Points on a hilly landscape, in no order, each with its height.
From any point a ball rolls to the lowest of the 2 points nearest to it. It stops when none of these is lower. Distance is the straight distance between rows; heights are no part of it.
j335 (h 809): [ 78  97 149  95 119 133 122  85 159  94 131 136 139 178  95 132 101 114
 117 144 154 137 114]
j163 (h 660): [160  90 109 109 195 151 171 180 155 212 187 144 150 127 122 125  99 141
 134  97 150 148 157]
j657 (h 304): [104 140 174 167 166 146 108 164 106 136 142 166 110 130 170 134 195 147
 133 161 119 190  61]
j20 (h 832): [ 95 134 142 126 130  81 185 118 133 108 151 157 165 122 115 136 133 153
 166 121 159 104 167]
j867 (h 564): [104 186 129  95  84 154 147 170 146 116 152 155 100 133 152 149 182 147
 133 125 106 117  74]
j910 (h 694): [150  72 122 118 183 147 160 165 186 207 171 130 120 126 135 129 115 166
 102  92 128 140 132]
j741 (h 476): [153 102 105  88 154 124 148 138 149 166 162 109  93 132 135 112  39  99
 121 175 157  97  72]
j90 (h 398): [ 71  85 116 153 190 149 131  95 117 137 142 109 118 144 160 118 104 129
  87 115 104 176 114]
j743 (h 513): [158 129 101 120 107 137  86  96 125  73  93 110 115 139  79  78 117 103
 110 107 108 107 147]
j804 (h 754): [135  71 129 123 130 150 155 126 154 172 141 118  78 143 180 157 134 182
  73  88 102 107 135]
j278 (h 351): [163 164 125 120 101 153 102 154 114 122 138 141 104  83 128  96 147 157
 151 112 122 121 150]
j28 (h 594): [ 91 102 135 160 141 173  94 131 174 148 121 103 126 138 132 135 166 147
  90 100 104 185 131]
j718 (h 324): [136 177  79 195 131 128  89 108  90 109 102  78 153 109 155 124 128  69
 138 154 112 139 114]
j320 (h 481): [ 92  95 151  84 118 112 121 167 158 176 155  79  92 125 125 169 115 136
 121 121 163 140 161]
j130 (h 58): [161 144 120  68  91 137 116 167 161 160 107  93  85 110 115  87 112 130
 132 125 126  81  92]
j737 (h 474): [122  56 140 135 192 165 122  86 147 147 134 129 114 162 137 118 100 168
  68 116 107 169 111]
j715 (h 807): [ 99 126 100 135  94 114 142  83  72  81 104 164 107 135 190 143 100  91
 110 120  78 123 125]
j747 (h 796): [ 82  99 136 104  89 102 153 101 133 105 140 145 112 176 163 192  99 106
 113 151 146 103 118]
j901 (h 478): [101 152  96 139 152 162 138 155 165 146 153 114 104 136 132 166 138 138
  99  92 107 149 167]
j472 (h 829): [119  82 134  83 112 186  96 123 122 144 113 108  69 167 124  87  92 107
  83  85 109 116 140]
j656 (h 424): [145  46 142 110 157 106 166  58 107 144 141 146 137 138 145  83  93 145
 124 149 154 110  97]
j730 (h 879): [112 147 108 120 140 189 109  92 120 107 116 135 127 168 120 165  80 107
  94 129 127 138 155]
j102 (h 593): [139 131 122 132 157 178 113 107  98 128 143 166 103 125 161 158 110 170
 106 135 119 131 143]
j459 (h 503): [107 197 125 184 128 155 146 137 102 126 126 154 162 109 169 179 154 126
 166 157 140 124 127]
j366 (h 545): [119 203 109 127  83 182 135 145 134 107 133 166 131 127 146 148 179 135
 145 117 105 117 106]
j358 (h 738): [ 92 126 138 106 130 144 122  87 122  96  78 145 149 129  88 128 140 137
 104  64  96 137 198]
j724 (h 589): [151 157 106 125 120  77  82 167 156  91 146  67 134 130  71 102 127 107
 143 136 140 129  84]
j164 (h 728): [132 126 100 110  73  93 154  95 146  77 123 133 125 153 127 131 120 104
 127 128 127  67 114]
j25 (h 756): [101  90 160 140 160 118 151  65 168  93 111 154 134 196 128 178 126 164
  64 134 107 149 143]
j979 (h 619): [145  88 154  69 128 140 155 142 178 184 157 147 114 144 116 177 108 173
 123 134 173  99 127]
j479 (h 364): [ 99 150 161 140 192 130 112 137 131 110 144 140 158 124  84 150  86 154
 140 147 160 188 178]
j825 (h 475): [ 97 167 154 177 138 120 158 105  92 114 111 163 171 114 161 204 143 129
 149 163 148 115 151]
j717 (h 251): [157 121 158 134 124  76 131 153 102 143 131 119 114  89 162  67 156 143
 152 171 120 124  44]
j423 (h 551): [160 161  88 112  97  96  72 145 137  55 119  88 107 139  73 109 123  96
 117 119 108 109 123]
j398 (h 341): [200 151  71 129 135 167  92 145 155 114 142 126 110 130 106 111  86 108
 122 142 130  87  73]
j759 (h 676): [147 119 122 152  96 125 153  82  78 114 115 171 115 124 190 130 175 137
 136 147 111  78 100]
j689 (h 505): [ 92  97 179  97  95  76 109 146  84 139 119 112  91  93 171 128 178 161
 112 117  87 184 137]
j760 (h 785): [ 89 132 103 144 104 129 117  97  78 105  84 153 110 141 175 185  88  81
  94  98  73 163 159]
j601 (h 817): [130 104 139 114 107  94 168 111 157 127 135 141 164 124  94  95 139 143
 166 111 169  93 138]
j552 (h 266): [189 138 108 171 132  94 144 205 140 142 148 114 167 101 119  76 128 132
 192 127 154 123 113]
j801 (h 822): [ 81 109 147 122 138 133 139 110 159 120 147 153 149 151 109 144 125 131
 140 145 164 136 102]
j509 (h 789): [ 83 128 119 111 130 134 141  76 140  90 110 122 154 158  84 110 100  87
 125 120 141 122 143]
j200 (h 739): [122  98 133  98 165 143  89 142 112 157 155  99  77 121  87 113  95 127
 110 119 148 173 191]
j53 (h 774): [121 137 162 162 130 170 118 157 117 143 103 145 170 106 120 108 184 182
 162  80 125 164 171]
j29 (h 440): [108 149 153 160 116 103 126 100 106 113 104 139 179 116 130 186 133 122
 152 164 163 129 178]
j829 (h 185): [139 180  88 190 162 165 146 101 121 129 104 112 185 112 130  99 115  78
 148 130 125  99  88]
j166 (h 400): [160 111 114  82 144 134 116 170 173 170 125 114 109 113 120  92  60 102
 130 173 133  95  41]
j544 (h 413): [122 107 186 141 133 121 124 146 122 145 132 170 101 134 154 173 201 173
 128 138 145 132 125]
j675 (h 97): [111 100 131 116 115 140  96 127 102 147 130  87  87 113 168 102 107 104
 124 151 128 145  95]
j297 (h 524): [ 95 135 116 101  71 150 104 127 152 119 114 101 139 146 106 123 151  85
 133 107 134 145 142]
j429 (h 496): [113 151  97 111  73 130 142 161 109 168 158  82  99 110 190 134 154  94
 133 118 120 138 125]
j578 (h 289): [146 160 118 120  67 135  92 118  94  88 104 139 110 101 148 120 157 124
 128 120  93 137 144]
j884 (h 288): [138 117 172  60  56 122  87 142 144 153  55 108  82 139 126 124 128 147
 118 157 125  82 106]
j794 (h 740): [125 172  95 127 129 133 176  98  74 118  99 147 125 105 150 168 113  95
 113  79  87  98 198]
j539 (h 138): [ 99 111 151 111 130 154  91 135 112 132 135 122  70 123 164 129 112 137
 110 160 116 145  77]
j537 (h 677): [115 122 152  82  96 135 114 108 147  74 122 150  81 173 125 129  69 117
 102 166 129  83  72]
j100 (h 715): [127 153  74 108  89 162 145 140 104 141 117 124  87 137 111 140 138  75
 117  76  95 107 202]
j276 (h 468): [ 89 108 178 105 110  79 124 141 104 106 136 139 106  97 138 116 179 174
 132 111 105 161 145]
j704 (h 770): [120 145  93 138 140 118 174  71 145 108 101  98 178 154  76 105 107  67
 132 117 141  80 137]
j602 (h 183): [149 101 127 156  98 124 133 116  97 178 122 110 151  96 160 130 155 142
 160 120 167 117 185]
j285 (h 820): [102 121 142 151 157 157 140  90 137 142 130 153 177 147 126 157 119 132
 140 157 164 139 119]
j457 (h 479): [137 110 127 102 108 140 104  89 110  85 104 138 114 116  98  62 130 135
 123  95 110 113 148]
j785 (h 783): [133  78 129 126 100 177  97  77 118 125 107 123 116 170 153 110  89 103
 103 147 135 107  85]
j110 (h 187): [116 120 150 168 153 123  92 129  91 139 141 124 140  98 147 137 113 143
 156 174 167 175 156]
j725 (h 412): [195 150  67 173 159 173  77 126 136 138 128 102 146 133 108 126  86  97
 129 161 156 114 113]
j286 (h 488): [146 116 146 154 161 166 143 178 150 176 155 173 172 127 132 163 126 166
 158 133 165 148 141]
j531 (h 558): [122  88 152 156 196 159  94 142 147 168 150 134 144 125 126 140 109 164
 112 139 147 196 141]
j739 (h 784): [115 161 108  85 117 110 145 110 128  66 140 155 105 140 100 147  90 119
 117 122 125 106 181]
j840 (h 423): [136 138 151 104 176 160 106 210 178 142 173 183 105 107 118 158 105 175
 118 142 122 156 103]
j976 (h 561): [166 176  81 127 149 176 162 167 126 153 170 167 112  94 135 115 114 141
 153 101 132  96 149]
j270 (h 490): [141  51 141 115 175 127 160 115 118 183 160 158 136 113 162  95  97 147
 131 140 146 126  81]
j506 (h 498): [196 161  88 175 157 105  78 162 117 103 131  98 154 117  88 114 119 141
 154 121 137 110 128]
j842 (h 792): [165 105 160 174 126 164 122 112 112 154  90 165 185 116 124 104 164 155
 171 129 161 123 137]
j646 (h 501): [148 141 109 110  95  30  94 151  98  88 124  57 100 114 136 107 130 110
 112 138  92 123  82]
j205 (h 452): [129 136 151 152 129 160 128 176 144 165 159 162 123 129 159 189 170 169
 145 142 150 135 116]
j108 (h 385): [154 129  84 157 114  95 107  98 123 122  92  68 159 150  94 163 106  64
 124 140 155 106 174]
j752 (h 644): [ 94  95 110 141 125 119  95 127  82 145 112 105  91 112 166 158 132 111
  91  90  83 197 191]
j513 (h 392): [134 142 177 155 103 105 121 139 130 111 128 159 156 135 111 178 158 140
 175 182 194 129 158]
j971 (h 810): [139 164  96 117  96  84 155  85 117  72  93 141 141 133 110 173  95  83
 124 123 125  88 191]
j113 (h 768): [149 136 137 124 190 190 146  77 121 169 103 124 188 142  93 130  94 120
 127 111 148 134 159]
j569 (h 692): [131 134 136 133 100  89 161 102  93  89 130 170  95 121 175 122 167 132
 140 164 111  84  73]
j153 (h 144): [ 53  99 126 123 145  78 127 104  80  89 138 124  99 116 159 119 101 103
 109 127  93 181 145]
j394 (h 808): [130  76 132  92 129 182  98  80 115 132 119 121  97 184 133  98  68 114
  78 114 126 126 136]
j933 (h 596): [145 116 175 126 184 122 158 146 154 122 154 204 152 135 100 146 126 207
 132 122 141 140 152]
j298 (h 327): [182 120 129 155 111  98 106 181 146 157 135  88 173 110 118  67 153 126
 169 135 143 137  62]
j723 (h 804): [151  95 143 133 102 142 134 106 150 146 113 146 172 124 103  93 157 143
 164 114 164 103 129]
j585 (h 695): [150 105 130  82 154 160  84 149 118 150 142 112  71 103  67  62  95 115
 117 117 134 152 161]
j91 (h 548): [100 101 155 114  62  86 113 125  75 140 111 117 102 112 198 157 164 113
 121 141 103 171 118]
j732 (h 493): [138 152 178  87  62  52 144 156 119 112 126 124 117 101 131 110 189 155
 150 146 128 115 115]
j642 (h 835): [ 82 130 155 121 162  72 174 114 136 106 163 147 152 138 111 176 111 166
 137 139 156 141 180]
j463 (h 675): [164 155  90 142 150  80 172  98  94  97 121 125 133 102 102  85 122 119
 137  98 113  69 175]
j395 (h 657): [152  84 167  69 162 118 165 158 179 173 161 166 104 128 118 163 105 208
 107 119 142 110 130]
j959 (h 284): [ 59 111 140 137 157  90 105 105  99  88 119 129 122 117 124 149 111 128
 104 119 104 192 182]
j228 (h 737): [ 85 125 163 155 149 139 138  82 156 103  95 156 164 168 116 209 150 148
  89 135 121 140 152]
j883 (h 419): [122  96 108 127 136 125 130  81  67 119 100 111 111 111 121  48 130  97
 118  87  94 125 168]
j740 (h 391): [171 106 104 137 133 115 110 128 134 133 133 106 132 105 116  56 127 121
 144 126 130 109  81]
j304 (h 344): [129 137 192 115  80 101 121 174 151 134 136 143 139 124 112 146 180 151
 180 161 180 136 127]
j399 (h 623): [ 84 147 120  80 119 129 156 154 136 122 152 122  67 131 160 105  97 120
 124 136 103 102  57]
j803 (h 360): [127 140 130  65 151 166 125 191 173 155 159 160  80 110 124 148  83 152
 116 139 124 116  83]
j49 (h 506): [143 133 167 115 120 179  65 130 134 107 121 178 106 132 106 154 148 161
 125 160 149 138 120]
j68 (h 631): [189 136  87 119  87 111 113 157 130 139 127  79 103 117  80 114 151 106
 141 101 139  85 196]
j772 (h 522): [168 107 109 135 158 123 121 108 154 115 149 146 150 139 111 108  74 111
 134 184 161 111  62]
j770 (h 173): [150 150 116  81 104 151 133 170 164 145 144 135 109 104 113  84 127 124
 152 117 124  96  76]
j651 (h 520): [168 116  94 116  88 181 116 121 142 170 125 102 121 134 127 138 126 110
 134 116 166  93 159]
j624 (h 704): [119 137 152 162 185 166 151  83 119 137  88 127 163 116 138 163 140 161
  83  78  89 133 175]
j549 (h 268): [164 159 105  89 119 182 112 157 157 117 147 158  87 116 123 112  83 125
 125 145 124  93  70]
j275 (h 156): [139 174 114 130 169 130 135 113 120 126 135 101 153 137  76 152  75  84
 140 163 173 135 189]
j782 (h 348): [ 51  87 133  93  84  83 156 148 161 147 136  86 117 147 142 151 159 108
 118  84 113 155 131]
j818 (h 277): [ 51 114 129 128  99  94 171 136 168 117 138 123 129 154 155 154 185 129
 109  91  86 151 106]
j753 (h 374): [ 75 136 172 149 175  88 132 105 130  70 117 156 144 122 108 165 137 172
  99 121 100 171 185]
j174 (h 597): [102 106 158 193 178 167  95 124 173 145 113 112 154 127 116 133 151 162
  97 113 114 196 159]
j644 (h 819): [119 132 117 119  81 102 161  79 114  99 109 166 143 151 149 209 111 112
 124 147 142  94 167]
j853 (h 766): [124  99 107 143  75 158  96  68 114 102  79 122 134 175 158 113 102  71
 104 125 111 104 104]
j23 (h 415): [ 98 192 159 164 174 144 142 164 131 105 131 150 175 113  98 156 104 147
 163 134 153 156 167]
j862 (h 697): [143 191  81 152 125 108 169 111 114  95 109 122 151 105 118 116 134  96
 145 106 109  73 154]
j316 (h 570): [142 109 113 100 117 174 145 122 159 174 152 130 124 154 122 162 108 137
 128 118 174 104 148]
j561 (h 453): [153 120 200  78  87  88 119 159 127 157  93 138 101  94 117 102 175 181
 154 146 141 100 114]
j442 (h 651): [ 93 123 152  69  95 136 149 132 139 106 126 157  69 161 155 128 103 141
 101 126  97  71  71]
j484 (h 511): [ 91 161 130 153 116 118 174 169 104 149 158 125 158 106 173  92 187 145
 171 106 121 163 112]
j386 (h 319): [115  61 149  92 113  87 143 114 111 146 138 117  89 134 158 176 112 160
  92 101 128 128 190]
j389 (h 563): [ 75  98 136 121 103 164 104 132 155 138 127 103 121 155 139 140 153 122
 108 111 115 163 102]
j727 (h 568): [129  81 186 112 169 128 124 116 140 112 140 197 132 131  91 112 136 195
 123 121 135 144 125]
j216 (h 664): [162 162 104 125 110 129 126 152 151 128 127 111 146 117  58 106 137 116
 163 104 158 102 195]
j334 (h 653): [125 112 121 149 191 157 171  85 185 158 127 115 152 173 130 160 116 158
  80 105 116 148 161]
j528 (h 761): [102 146 129 146 108 157 131 114 114 133 104 142 162 113 142 144 172 143
 143  96 118 127 157]
j627 (h 811): [ 88 165 126  91 167 104 168 125 149  94 164 140 126 150  82 172  94 141
 117 112 138 142 200]
j694 (h 643): [170 146 108 126 170 103 166 105 114 111 146 148 146 111  96  82  92 143
 150 122 144  97 159]
j195 (h 562): [127 111 137  87 161 133 127 170 164 173 184 110 115 131  90 154  79 133
 134 138 188 157 162]
j397 (h 271): [106 164 123 142 169 127 116 140 137 125 151 109 153 125  77 127  84  90
 158 160 178 166 166]
j720 (h 719): [134 189  76 123 111 154 168 112 110 116 121 145 118 121 137 153 125 103
 127 100 110  79 180]
j240 (h 654): [147  98 151 144 141 144 146  96  75 136 128 195  99 112 183 136 172 187
 123 124 114  98 126]
j800 (h 273): [147 132 169 121  69  94 112 157 168 141 117  95 148 136 111 132 176 118
 160 180 174 118  68]
j347 (h 444): [158  89 135 134 139  68  88 123 143 101 122 103 136 144  99 119 114 132
 130 174 144  89  23]
j928 (h 298): [154 181 105 162 144 122 129 108  96 129  94  77 154 121  88 177  88  48
 120 152 137 110 192]
j788 (h 426): [134 195 115 189 170 183 123 157 103 152 116 105 170  91 122 117 112  89
 169 129 145 147 145]
j534 (h 172): [ 95  55 134 121 122 104 149  78 102 147 127 119 127 156 169 163 115 134
  98 117 137 135 165]
j234 (h 310): [ 82 101 119 146 187 120 139  89  75 134 152 121 115 118 166 120  96 129
 111 135 119 165 141]
j207 (h 176): [140 160 136 106 105  94 127 154 130 123 128 104 107 107 142  76 144 129
 135 166 107 116  30]
j878 (h 158): [ 82 126 149  90  68 115 142 122 124 110 113 127 121 140 151 102 179 115
 122 120  95 140  68]
j817 (h 600): [137 139  74 125 119 100 157 128 116 125 153  95  98 134 121 120 102  78
 131 135 137  94 156]
j507 (h 308): [129 111 182 131 123 100 140 137  90 160 126 142 108 106 179  96 186 141
 152 165 138 128  60]
j488 (h 523): [ 77 201 102 132 103 134 114 132  90  88 120 131 136 109 151 121 155  90
 126 112  75 188 128]
j993 (h 322): [119  56 140 114 168 107 181  57 108 168 143 122 155 153 149 130 113 161
 124 118 154 131 153]
j385 (h 539): [108 140 125 133 111 135 136 174 119 174 162  96 133 102 159 106 159 127
 162 118 142 159 122]
j797 (h 549): [ 67 167  90 129 112 155 133 126 115 102 134 129 121 133 152 120 141  93
 123 103  83 154 115]
j51 (h 528): [153 159 149  90  53  29 104 154 122  92 107  80 123 111 112 104 169 137
 117 142 107 125  96]
j813 (h 863): [ 93 123 130 114 109 196  79 104 136  83 108 152 107 178 128 151 106 122
  82 118 100 142 124]
j999 (h 262): [129 178  64 182 143 140 135 112 100 123 107  75 143 125 128 116 122  45
 133 134 107 107 120]
j45 (h 102): [139 172  86 187 127 123 133 105 145  99 109 110 188 141 119 132 139  98
 156 151 140  90  72]
j461 (h 608): [101  87 152 170 168 150 157 126 215 145 129 163 155 160 115 127 178 159
 107 114 116 150  82]
j434 (h 566): [120 102 149 162 184 160 163  93 120 144 120 194 166 132 139 118 153 173
 129 112 119 128 104]
j762 (h 723): [163  67 134 139 173 150 161 127 204 191 152 122  99 142 157 140 117 179
  71 119 111 147 128]
j779 (h 80): [107 153 162  90  72  85 146 132 111 112 115 115 122 125 151  71 187 117
 116 153 100 135  35]
j415 (h 628): [129  97 149 136 150 134 144  77  91 120 124 177 117 138 162 162 139 183
 103 126 117 118 157]
j369 (h 782): [142 138 169 161 112 162 116 164 116 139 109 159 177 119 121  93 187 159
 182 121 143 161 129]
j686 (h 287): [140 123 141 171 130  89  86 110  92 102 127 108 143  96 135 100 130 124
 150 173 146 148 127]
j590 (h 592): [ 90  65 132 130  79  85 119 120  96 144 104 121  98 124 185 181 141 122
 100  92  91 178 156]
j863 (h 343): [175  80  86 143 106  96  84 122  94 142 110  42  96 140 119 105 117  77
 108 122 121 107 143]
j574 (h 454): [100 199 138 137 120 117 138 160 128  79 140 154 150 106 102 116 142 142
 176 121 136 141 157]
j614 (h 681): [134 149 136 164 199 163 176  77 171 135  98 108 144 145 141 159 111 145
  57 100  74 151 178]
j629 (h 193): [147 149 112 152  90 110 111 135 166 113 136 101 157 150 118 144 153 104
 156 173 161 102  52]
j82 (h 155): [143 159 169 112  67  76 122 135  78 117 106 111 121 110 163  86 203 122
 106 167 107 150  60]
j127 (h 410): [ 68  99 158  70  77  92 127 155 153 145 124  87 102 136 133 158 137 125
 121 122 133 142 132]
j565 (h 587): [221 118  69 135 121 122 124 141 112 155 134  87  95 119 103 103 129 123
 126 100 129  63 160]
j855 (h 418): [133 192  95 167  69 100 147 137 122 120 120  98 184 119 156 133 186  94
 159 135 127 127 118]
j898 (h 229): [135  95 102 141 106 121  95 111  94 143 118  62 102 117 154  81 120  77
 125 134 126 137 119]
j215 (h 457): [213 170  80 171 178 152  91 135 132 124 119 122 167 121  84 126  88 122
 137 138 146 100 133]
j866 (h 480): [142 121  98 123  62 129  91 132 135 145  95  63 136 138  91 110 159  59
 136 109 136 142 170]
j222 (h 758): [118 169 119  86 133 139 148  97 115  86  98 152 133 136  71 148 108 114
 106  82 105 114 217]
j185 (h 605): [150 148 100 109 162 121 167 128 134 108 177 170 119 111 118 104  82 140
 147 140 140  99 109]
j662 (h 621): [142 158 143  99 122  87 107 184 167 102 152 109 127  99  67  58 117 123
 167 137 142 143  97]
j587 (h 417): [163 100  88 151  99  78  68 121 108 123  98  46 136 137  93 126 135  75
 123 119 132 122 162]
j769 (h 550): [134 126  90 109 148 124 152 120 128 125 166 111  93 138 116  96  73  87
 125 145 145 108 113]
j576 (h 711): [127 118 131 119  61  63 143 103 120  76 110 134 115 146 149 138 149 105
 130 156 115  86  85]
j619 (h 746): [120 154 119 139 134 170 131  99 123 139  98 126 167 119 107 135 130 113
 137 102 143 114 175]
j776 (h 465): [186 129  84 155 123 180  89 123 142 169 125  91 137 131 109 131 108  91
 139 144 174 117 145]
j495 (h 900): [100 146  83 107 142 170 136 123 108 115 150 128  79 165 134 138  82  92
  90 109 101 124 155]
j546 (h 317): [153 107 157 150 119  49  95 133  87 113 128  87 122  93 151  81 147 145
 148 172 126 134  84]
j659 (h 602): [185 153  95 108 157 164 177  91 152 151 150 167 171 161 123 158  77 130
 148 157 165  90 124]
j632 (h 629): [111 102 131 175 177 159 169 106 216 158 130 137 160 160 128 150 144 156
  91 118 120 150 119]
j138 (h 560): [193 127 109 117 172 160 135 114 152 128 157 192 169 140 124 134  70 120
 137 191 154 109  76]
j975 (h 179): [188 134 106 127 145  85 137 217 164 155 168 102 137  94  97  74 104 112
 174 128 152 107 107]
j683 (h 603): [169 155 108  99 142 136 168 185 163 142 186 181 134 102 123 128  94 141
 163 137 155  93 116]
j861 (h 595): [ 72 170 114  86 121 136 151 176 154 113 172 125  73 129 150 137 130 136
 116 110  92 130  86]
j985 (h 239): [ 95 121 170 133 139 140  82 151  99 136 143 126  90 107 167 129 158 149
 121 164 115 191  83]
j926 (h 345): [157 116 149  85  61  84  94 140 140 151  50  77 103 153 131 112 138 142
 115 165 114  68  68]
j373 (h 521): [121 128 142 178 192 171 111 199 148 160 149 152 168 114 126 135 114 158
 146 127 138 199 140]
j184 (h 219): [ 54 126 133 113  76 109 152 117 132 104 115 136 156 152 142 127 198 111
 126  98  94 162  96]
j746 (h 685): [106 117 108 126 119 157  72 118  75 126  97 111  92 114 136 130 123  94
  99  94  92 178 196]
j637 (h 748): [148 107  83 131 109 104 154  85 153 106 123  99 146 165 107 106 111  99
 130 122 144  63 105]
j661 (h 688): [101 134  81 105  64 122 148 153 111 140 119 119  84 157 116 141 124  38
 120  74  86 137 180]
j475 (h 526): [124 208 121 164 122 175 150 149 121 112 127 175 162 112 142 124 168 142
 169 128 116 120 101]
j150 (h 529): [106  74 160 114 200 122 140  85 145 118 144 153 134 152 102 103 107 179
  95 114 115 170 127]
j71 (h 482): [ 93 160 128 177 173 146 177 169 118 149 138 143 173 106 142 110 139 150
 170  94 122 146 136]
j816 (h 347): [100  91  96 138 133 128 131 100  71 149 117  95 107 115 150  79 127  76
 122 101 104 145 158]
j600 (h 472): [151 135 173 119 155 169  89 169 147 117 145 211 124 121  98 146 128 163
 142 162 150 149 109]
j927 (h 786): [167 136 157 105 200 155 143  59 125 138 109 137 200 153  84 122  72 131
 145 144 152 145 150]
j761 (h 405): [168 117 175 110 105 118 115 160 116 131 136 166 105  82 121 104 152 190
 159 122 144 113 152]
j908 (h 429): [ 89 127 154 134 140 107 129 141 146 102 140 147 122 116 127 141 166 180
 117 100 104 156 160]
j382 (h 342): [ 90 150 157 190 175 154 121 162 130 123 140 169 147 127 147 134 174 155
 139 140 107 187  88]
j595 (h 376): [ 78 165 142 191 161 139 134 153 174 108 142 143 135 136 145 153 180 155
 113 135  88 184 103]
j735 (h 776): [ 74  92 144 123 127 122 145  96 145  94 130 153 106 189 153 183 113 138
  78 130 106 127 114]
j520 (h 459): [115 196 122 173 155 162 151 187 110 132 125 129 171  93 120  84 135 122
 185 100 126 158 150]
j913 (h 399): [176  94 131 123 100  87  79 120 131 106  96  87 116 153 116 125 134 141
 116 150 125  69  54]
j923 (h 848): [ 93 122 126  84  92 180  88 128 130  96 112 127  85 158 120  91 120 106
  92  81  81 136 117]
j622 (h 691): [183 159  80 128 135 117 138 156 170 119 147 116 143 132  57 101 114 112
 156 112 153  79 135]
j742 (h 230): [138 153 143 118  50  93 105 116  76  97  95 130 138 102 154  98 199 124
 119 126  90 168 120]
j324 (h 379): [183  91 142 134 123  56  90 132  99 128 124  83 103  89 140 102 126 160
 139 155 135  95 104]
j722 (h 309): [169 108 129  76 153 112 126 199 181 175 147 122 133  89  93  78  77 108
 152 152 147 106  88]
j858 (h 483): [155  93 139 146 151  98  99 115 138 109 135 131 130 130 124 104  98 113
 135 203 152 113  28]
j36 (h 655): [142 130 150  90 121 132  72 163 144 129 132 100  96  93  85  73 112 125
 144 136 142 151 120]
j50 (h 544): [215 117  71 147 145 105  93 134 108 125 138  96 122 127 109 121 117 147
 129 105 132  65 118]
j237 (h 365): [109 106 176 145  98 123 120 130  92 157 116 138 132 128 171 130 219 148
 139 132 133 160 109]
j98 (h 525): [136 163  97 129 162 175 146 168 140 147 170 156 102 112 136 146 132 169
 122  83 111 122 160]
j123 (h 535): [157  67 148 135 191 147 176 127 121 175 155 210 161 124 162 118 133 175
 130 126 130 125  96]
j246 (h 720): [ 95 129 126 124 115 149  91  80  94  90  68 141 142 120 112 127 129 101
 111  89  92 155 178]
j798 (h 184): [146 131 129  68  59 125 109 154 151 139 108  86  84 126 114 117 122 113
 127 118 133  88 137]
j224 (h 645): [115 110  96 101  82  76 148 134 114 119 134  98  88 144 115 129  98  54
 124 120 126 115 178]
j538 (h 721): [111 159 161 156 171 179 156  86 151 116  90 162 179 147 115 188 150 161
  95 100 105 116 144]
j337 (h 451): [169 124  81 123 135  81 142 155 147 132 150  81 115 125 116  91 110 115
 140 126 127  70  56]
j289 (h 547): [161 115 152 124 113 188  57 116  95 127 117 160  77 120 155 165 125 158
 104 168 136 132 129]
j62 (h 622): [148 101 189 117 162 111 160 179 170 151 161 199 121 132 116 175 148 199
 134 136 153 122 131]
j699 (h 806): [139 128 152 127 178 161 148  78 151 139 121 177 206 168  97 158  92 132
 145 176 170 136 105]
j886 (h 43): [140  94 148 169 122 124 120 113 101 171 136 118 153 114 162 158 133 140
 161 172 191 132 155]
j909 (h 612): [136 114 108 105 174 169 128 181 161 193 181 118 123 129  88 125  92 103
 136 123 169 157 145]
j444 (h 387): [134 187 113 195 165 162 103 117  91 136 110  90 166  95 140 140  98  79
 149 161 151 142 145]
j564 (h 430): [101 168 114 184 165 148 142 152 200 115 145 119 111 124 135 156 139 146
  86 116  86 167 161]
j968 (h 588): [ 94 102 149 157 144 156 162 110 152 134 114 178 152 156 137 123 211 160
 126  97 107 127  83]
j92 (h 416): [125  75 166  83 114 101 143 120 110 155 144 133  81 119 159 162 113 174
 115 138 147  97 153]
j179 (h 380): [141 142 111 182 100  95 124 136 127 139 122  77 189 124 133  91 168 107
 173 140 152 138  99]
j649 (h 763): [ 94 146 107 141 136 120 157  95  75 119  77 141 125 118 155 192  98  83
  93  71  67 146 179]
j775 (h 449): [119 180 106 135  62 102 144 144 103 120 144 116 138 108 178 147 172 106
 150 139 117 137 126]
j357 (h 750): [137  97 107 119  63 108 112  95 118  89  95 114 109 168 146 108  98  74
 103 111 102  89 119]
j515 (h 489): [ 77 197 145 149 136 114 120 133  88  72 115 149 152  88 134 128 139 123
 145 125  96 171 159]
j597 (h 446): [178 131 113 123 117  62  67 162 101 115 131  54  84  97 125 110 117 131
 127 144 120 115 120]

Where does a ball stop that starts at each point below?
j366 | j45
j760 | j675
j100 | j975
j801 | j130
j747 | j534
j762 | j779
j632 | j534
j200 | j779
j585 | j675
j746 | j153
j385 | j975
j394 | j130
j62 | j153

Write out the way that a ball takes from each point below.
j971 | j739 > j222 > j358 > j246 > j746 > j752 > j590 > j91 > j689 > j276 > j908 > j753 > j959 > j153
j627 | j739 > j222 > j358 > j246 > j746 > j752 > j590 > j91 > j689 > j276 > j908 > j753 > j959 > j153
j644 | j747 > j735 > j25 > j228 > j538 > j624 > j614 > j334 > j632 > j461 > j968 > j434 > j123 > j270 > j656 > j993 > j534
j28 | j389 > j297 > j866 > j587 > j863 > j898 > j675
j98 | j901 > j564 > j595 > j382 > j657 > j985 > j539 > j675
j289 | j49 > j600 > j840 > j803 > j549 > j770 > j130
